Points, in no order, along strands that fork, close into loops and pass close to each other.
(in the rows, 100 means zero)
Two points are linked if the straight distance between their rows is under 103. Some points are linked to none.
tokol: [ 88  99  91 121  95  37  81 155 144 115  42  94  43 156 108 126 142  90
 166  81  85 115 118  81  59  76]
ribus: [104  75  80 124 110  95  67  86  64 125 110 138  63  70  77  90 108 107
 115  43  93  77 145  84  45  99]
guf: [ 89 104 137 135  31  86  83 109  96 133  77 109  19  87 104 162 118  96
 157  92  93  68  97  70  86 103]
maz: [ 86 110 108 137  94  47  64 113 114  93  78  95  23 126 103 105 146  91
 171  59  90 100 122  88  39  94]
zipi: [ 46  65  46  82 168  95  74 106 105  88  71  87 140 123 119  44  91 115
  96  61 113 104 120 126  79  62]
Zif: [105 102 168  63  47  94  72  79 135 101 118  83  71 129  92 102 102  86
  87 107 175 105 109 121  91 180]
takim: [136 136  57  83  79  41 125 135  89 116 108 111 129 138  65  89 101 127
  96 124  62 111  75  61 116  85]
sofam: [ 90  93 117 100 118 113 130  62  98  42 144 112 123 124 124  49  91  71
  82 112 100 114  95 133 133 105]
legil: [ 95  66  99 113  82 102 116 110  93 118  36  55 142  37 105  64  50 128
  64 130  81  50 120  98  98 104]
fif: [128 104  95  98  95  47  92  74  53  77 130 116  86 116  74  69 127 138
 141  54  61 115 104  62  62  82]
vob: [ 88 102 113 120 129  96 138  96  83  46 121  82 164 105  70  57  98 113
  45 161  89  73  90 114 149 109]
lif: [ 69  86  46 129 126 121  82 146  95  89  75  75 100 113 133 100  36  68
 122  99 116 137  76 143 141  85]
Sepi: [106  42 103 116 101 139  92  73  84  99 100 116  93  52 132  78  78  71
  92  94 106  76 138 114  99 115]
kulub: [118 176 142 113  40  53  64  88  87 106 118  81  48 132  76 135 132 117
 155 103  99  93  81  72  91 114]
bovig: [143 102  78  65 124 136 130  93 120  83 153 132 151  99  87 120 118 120
  88  99  80 147  59  64 107  77]
dimud: [125 125  37  74  94  43 113 151  94 112 101 102 165 126  49  78  90 152
  89 100  59 106  82  57  95  79]
Medu: [ 67 102  68 155 126 106  66 131  88  89  69  71  92  73 122 107  19  60
 104 102 112 126  81 161 148 109]
Siv: [ 40  94  94 131 161  99  89  97  89  29 157 100 141 108  98  55  67  77
  80  78 103 127  81 129 131  99]
bomup: [ 67 101 100 113  82 147  56 102 118 132 112 116  84 101 138 142  73  82
 112 114 136  73  86 117 137 109]
gono: [108 115 110 118 110  83 149  89  80  66 103 100 149 102  43  56 118 151
  28 154  59  56  97  94 120 123]
vur: [ 67 104  92 153 120 109  82 116  76  88  98  72 111  50 105 101  25  56
  92 120 117  92  81 143 154 116]
gogim: [ 91  89 123 111  75  75 136  94  84 105  37  55 126  59  98  52  70 122
  51 147  74  39 132 109 107 112]
noz: [142  92 100  82  93 127 123  58  91  89 158 154 114 100  74 118 121 130
  91  78  74 127  67  70  88  99]
Lav: [140 103 111 105  84  92 114  40  70  84 153 151  99 116  60  93 114 119
  84  98  60 100  77  85  94 109]
fere: [114  67  78  98 100 112 111 122  84 137  43  90 119  23  90  93  67 126
  86 105  86  70 130  84  82  94]
zimef: [ 97  98 111 121  99  78 127  71  84  72  97 103 137  81  56  45 102 149
  39 110  65  46 125  84  79 122]
rir: [117 123 134 107  83  92 108  91  98 107  70  49  80  92 148  83  58  59
 101 136 132  98 101 154 139 133]
bofar: [ 78 123 112 133 130 115  57  84  97  86 131  82 114  60  94  91  60  51
  75 119 135  73 101 138 130 139]
zoneg: [ 70  57  88 115 137 185  90 111  82  85 134 106 131  57 113 134  57  72
 114  91 120 134  72 114 118  80]
vodi: [ 52  56  38  99 175 126  71 127  88  80  76  79 134 110 107  83  70  94
 105  70 128 119 109 131  97  53]
Fal: [110  62  95  93 100 169  99  94  97 132 118 131 110  39 109 140  86  85
  96 110 119  94  87  82 110  93]
bifam: [135  97  98  71 103 139 152 103 105  96 140 112 155  80  83 127 108 103
  68 140  90 126  59  78 130  77]
pabi: [ 44  48  75 129 129 177  55 104  89  92 125 113 100  91 128 141  57  66
 124  85 135 115  80 133 118  87]
deda: [101  72 103 108  84 156 104  85  84 135 132 133 113  33  78 150  82  92
  76 137 114  68  75  83 123 105]
vesu: [ 61 124 113 119 106 140  43  79 121  83 139  79  86  90 119 106  59  45
  93  82 152 103  91 151 121 143]
kib: [112 111 137  84  64  62 155  76  68  92  82 110  59 106 103  88 135  82
  88 151  71 104 109 106 113 110]
dapi: [137  90 120  91 109 130 175  75  82  79 129 114 148  66  59  99 126 117
  57 138  78  98  88  91 118 102]
Mit: [ 75 102  33  85 155  49  67 115 103 123  60 109 104 139  86  68 124 136
  96  59 105 100 129  98  59  58]
til: [ 62 115 116 138 140  99 125  81  84  14 136  79 135 104  93  49  65  70
  62 105  99 111  94 145 145 117]
detos: [114  93 101  97 124 135 157 111 102  80 103  82 174  41  69  94  96 127
  49 126  85  78  97  73 113  95]
rus: [ 75  52  34  88 172 129  72 141  92 113  83  94 144  92  96 117  76  98
 104  99 133 107 109 104  93  58]
tisuf: [121 123  97  63 106  60 133 100 119  68 118 111 130 161 115  52 115 112
  79 135  81 123  82  96 136  92]
setu: [ 80  98  72  88 142  77  76 108 109 102  83 100 106 112 133  46  91 100
  98  83 107  91 127 118  98 100]
Kamap: [137 137 106  98 104  29  65  58  63  75 144 102  83 146  79  71 135 135
 138  58  62 108  79  72  74  95]
mavot: [112  86  86 112 107  73  68  71  49  91 134 127  79  95  70  66 134 123
 120  15  74  96 131  75  38  88]
buzor: [120 141 143  97  86  89 130  79 101  86  76  33  88  93 114  64  61  55
  89 138 145 115 105 173 130 159]
bazed: [142 163  94  88  80  37 110 107  88 113 116 108  96 158  69  99 108 126
 107 127  66 112  62  71 126  99]
lim: [107  82 134  82  31  95 148 126 118 110  88 117  67 135 124 144 130 100
 128 111  81 127  77  57 101  81]
dukif: [ 67 102 117 116 105 151  35  73 140  83 128  89  71 126 146 106  91  45
 105  43 158 100 108 156 100 134]
patep: [110 143 161  55  47 107  78  63 118 110 122  93  76 113  57 129 109 106
  62 127 159  95  99 129 116 174]
Vokiz: [ 90 127  53  89 169  50  51 121 137 138  72  94  92 154 100  89 130 111
 102  74 146 107 115 115  73  85]
lila: [101 129 108 103 118  78 112  92 101  90 111  94 131  97  90  62  87  89
  65 153 108  73 100 116 137 116]
Badi: [ 85 114 130 119  76  69  70  95 136 103 102 125  34 143 116 123 143 100
 139  68  95 101 113  81  68 110]
buneb: [ 55  72  55 103 177  99  62 120  90  79 132 109 168  88  78  71  94 116
  76  89 111  99  92 104 108  77]
kilep: [122 161 110  81  71  70 112  98 114 125 116 113  94 149  88 117 111 108
  80 152  94 104  59  89 141 108]
mak: [ 79  73  50  55 143 117 108 115 116 110  55  82 141  93  98  75 106 147
  89  51  82 116 129  81  31  51]
Kisud: [ 31  72  85 135 181 101  73 121  76  54 147  94 164  83  85  73  68  98
  79  79 105 116  94 117 126  83]
des: [102 100 108  78 112  91 152  89 103  50 127 108 141 145 129  39  94  95
  89 128  94 128  85 112 139  90]
malo: [147  90 119 100  95 102 161  55  68  67 125 128 132  83  44  79 126 132
  62 113  59  99 102  91  92 110]
livun: [ 91 111 109 122  94 119  92  98 109  94  92  78  82 112 160  89  58  56
 122 108 129 109  86 143 140 119]
rutu: [109 138 134  82 119  92  92  63 119  70 141  73 116 112  92  57  98  66
  63 114 144 104 108 144 113 156]
vutig: [ 80 121 181 108  20  78 108  77 140  60  83 104  18 127 122 147 156  83
 123 102  89  92 101 101 103 116]
vefi: [ 90  84 115 113  90 141 115  90  76 115 140 116 136  52  72 142  82  85
  64 168 113  70  57 103 153  99]
Fovi: [111  77  88 131  86  94  77 113  69 150  67 121  42  63  97 119  93 101
 143  76  96  76 136  72  62 103]
lut: [ 98 137 156  89  48 122 115  49  81 123 111 112  65  99  90 130 127  77
  57 159  97  64  97 146 134 133]
Pab: [112 112  93 109 105  70 103  94  89 120  91 117  98  73  90  74  81  99
  79 117  93  67 119  89 106 115]
loze: [ 68  76  48  73 140  73  79 101  96 112  60 112 107 115  82  58 122 145
  90  39  88 103 134  88  32  56]
golas: [147 132  94  74  80  97 182 126  81 115  85  77 149  63  53 114 108 127
  64 118  64 101  97  59  97  79]
biv: [ 90  54 140 120  54 121 106  93 117  76 103 134  40  99 110 151 151  99
 168  47  78 119 106  64  47  84]
goke: [125  71  84  85 123 173 118 109 111 124  96 111 113  45 130 133 100  86
 109  87 102 116 100  84  99  83]
Fiv: [ 97  93 101  65  83  66 134 106  92  74  67  90  98  84  91  53 108 147
 110  63  50 128 131  54  43  74]
tero: [ 75  85 146 125  38  90  83  84 131  63 115 146  43 135 104 144 154 108
 154  46  77 102 104  78  70  86]
difu: [ 94  79 107 142  59  85  75 117  80 130  69 109  23  75 105 147 114  91
 166  82  87  77 117  75  57  97]
guboz: [ 99  31  68 122 117 160  66 111  99 140  68 111  85  74 141 138  80  90
 126  95 130  91 122 120  84  90]
ziz: [116  72 120  96  84 113 133 109 118  82 102 123  57 103 114 132 151 109
 157  55  78 149 105  54  46  75]
Bot: [ 88  90  82  56 112  97 128 108 122 101  57  78 135  79  96  53  96 151
  88  60  53 122 124  64  31  68]
gogi: [146 121 109  82  57  70 175 118  49 114  94  83 109  84  50 105 112 122
 100 126  58 107  93  62  96  77]
ganul: [119  91  55  80 132 179 118 142 120 128  88  87 135  63 142 154  99  70
 107  92 100 127 100  86 106  60]
Ner: [100 120  60  98  79  93  74 150 109 173  85 123  92 121  94 144  87 100
 114 124 110  78  83  71 112  98]
Lunu: [118 120 151  75  81  93  86  68 126  87 120  68  80 115 103  71  99  56
  75 108 158 109 121 136  94 170]
guni: [ 91 130  78 100 131  42  62 144 147 139  56  86  61 163 106 115 134 101
 139  75 119 116 120  99  64  95]
muzuk: [107 145  95  97  58  90  83 107 109 145 115 134  79 126  94 144  98 111
  99 124 106  83  68  79 131 106]
neni: [ 77  95  72 115 124 119  84 125 112  96  97  92  98 133 155  85  66  68
 131  92 128 117  83 133 129  91]
giz: [ 97  77  35  78 165 165  88 153 108 113  89  77 156  74 102 147  83  82
 108  96 118 131 108  94  97  50]
kagis: [111 113  73  78 130  68  85 100 122  88 136 135 120 143 104  68 110 117
  87 106  90 114  74  91 117  94]
tivu: [107  98  75  96  89  87  91 147 111 152  61  94  89 103 133 109  80  81
 111 130 108  84 100  95 124 100]
tiz: [ 97 120  54  76 121  41  93 116 103 100  95 110 145 130  62  40 104 170
  82  70  58 101  88  73  80  76]
rumuz: [128  94 134  72  66  76 187  91  61  99  82 101  94  91  82  87 127 107
  78 146  62 110 103  94 109  92]
Bodel: [ 48  60  78 131 131 159  45  94 122 102  94 108  83 144 145 134  85  73
 130  69 153  96  93 148  99  81]
bof: [113  62  91  92  58 103 115 150 108 150  59  86  84 109 160 137  88  78
 131 125 107 105  92  89 122  84]
lebu: [119  67  48  93 127 136  91 139  96 151  48 100 107  44  89 130  84 108
 104  89 111  91 131  83  69  77]
Fatun: [130  90 121  79  55 119 137  87  96 112 125 138  79 110 101 137 122 112
 109 100  84 130  73  62  96  90]
Nal: [ 92 163 149 121  23  64  78 114 105 129  87  87  32 113  90 163 121 111
 155 107 104  69  86  75  97 105]
nonam: [102  71  86 103 153 190 109 100  97  81 123  91 146  27 124 120  77  76
 100  81 105 120 102 105 112  79]
zal: [111 114 133 111  85  77 130  71  75  98  48  70  98  60  97  53  95  91
  51 142  82  50 148 129 108 132]
fime: [101 121 157 102  42  75 124  65 104  78  93 108  22 130 114 114 148  80
 110 128  85 106 105  97  97 112]
gomad: [129 169 140  97  66  44  33  83 101 101 137  68  63 142  62 130 133 135
 156  64 110 105  68  83  66 134]
Pamab: [ 89 116  87  96 112  47 103  80  95  87 100 110 126  98  63  27 101 152
  67  69  56  77 119  79  64  98]
rolek: [106 118 131  84 109  79  78  89 135  97  94  71  72 114 146  66  98  66
 107  87 143 115 129 128  93 148]
Ketum: [119  70 107  74  99  95 130  99  92  78  89 120  69  83 116  87 129 112
 125  59  71 132 131  61  52  83]
labir: [112 145 168  75  42 127  84  43 107 105 122  95  60 105  75 122 125  74
  53 126 128  82 118 139 107 164]
kiko: [122  41  82 103  75 161 111 151 124 142  53  77 101 102 163 171  87  82
 143  93 120 124  93 108 104  69]
Lak: [ 84  96  60  93 167  76  63  95 106  76 145 131 145 107  87  64 112 115
  67  89  92  97  78  98 113  98]
Vid: [103 138 140  96 114  86 126  75 106  52  95  38 122 102  93  31  72  66
  68 118 136 107 120 167 116 159]
kub: [ 61  72  97 128 107 159  39  75 128  99 118 112  68 129 153 114 100  63
 119  56 137  79 115 146  99 108]
vizub: [112  42  59 102 138 140  81 120 104 147  53 117  79  73 113 144  99 101
 127  74 123 101 135  95  59  75]
nemot: [ 93 120 125  98  64 120 121  72  80 127 128 121 103  93  75 141 105  96
  55 180 109  60  65 125 158 106]
zak: [ 83  95 163  97  16  76 128 113 148  81  75 112  48 154 139 150 146  98
 135 107  77 105  83  85 122  83]
Sakin: [148 170 122  93  93  30  55  57  72  87 146  75  80 145  63  92 125 128
 141  78  74 108  68  78  88 122]
Val: [108 123 111  92 108  61  87  98 118 113  80  97  73  98 126  65 101  86
  97 103 104  89 132 103  91 123]
derob: [127 125  84  81 107 116 170 124 111  91  98  78 176  60  57  98 105 145
  51 113  56  95  94  51  98  84]
degu: [101  38  81 122  82 174  77 133 106 149  58  94  92  86 152 160  70  89
 138 100 134 101  89 122 110  83]

A fork is a point with three links, a tip a point with one. Leave the first point through the second and follow the links. Name the first fork or tip that comes.
vesu; bofar | Lunu
rir; livun | goke
tivu; Ner | Val
gogi; rumuz | noz
Ner; tivu | zal
kib; rumuz | dapi

How many points has the smallest loop of links through each point below? Write 0 if it is on no loop.
kib | 15
Ketum | 14
giz | 18
des | 9
mavot | 11
Lav | 6
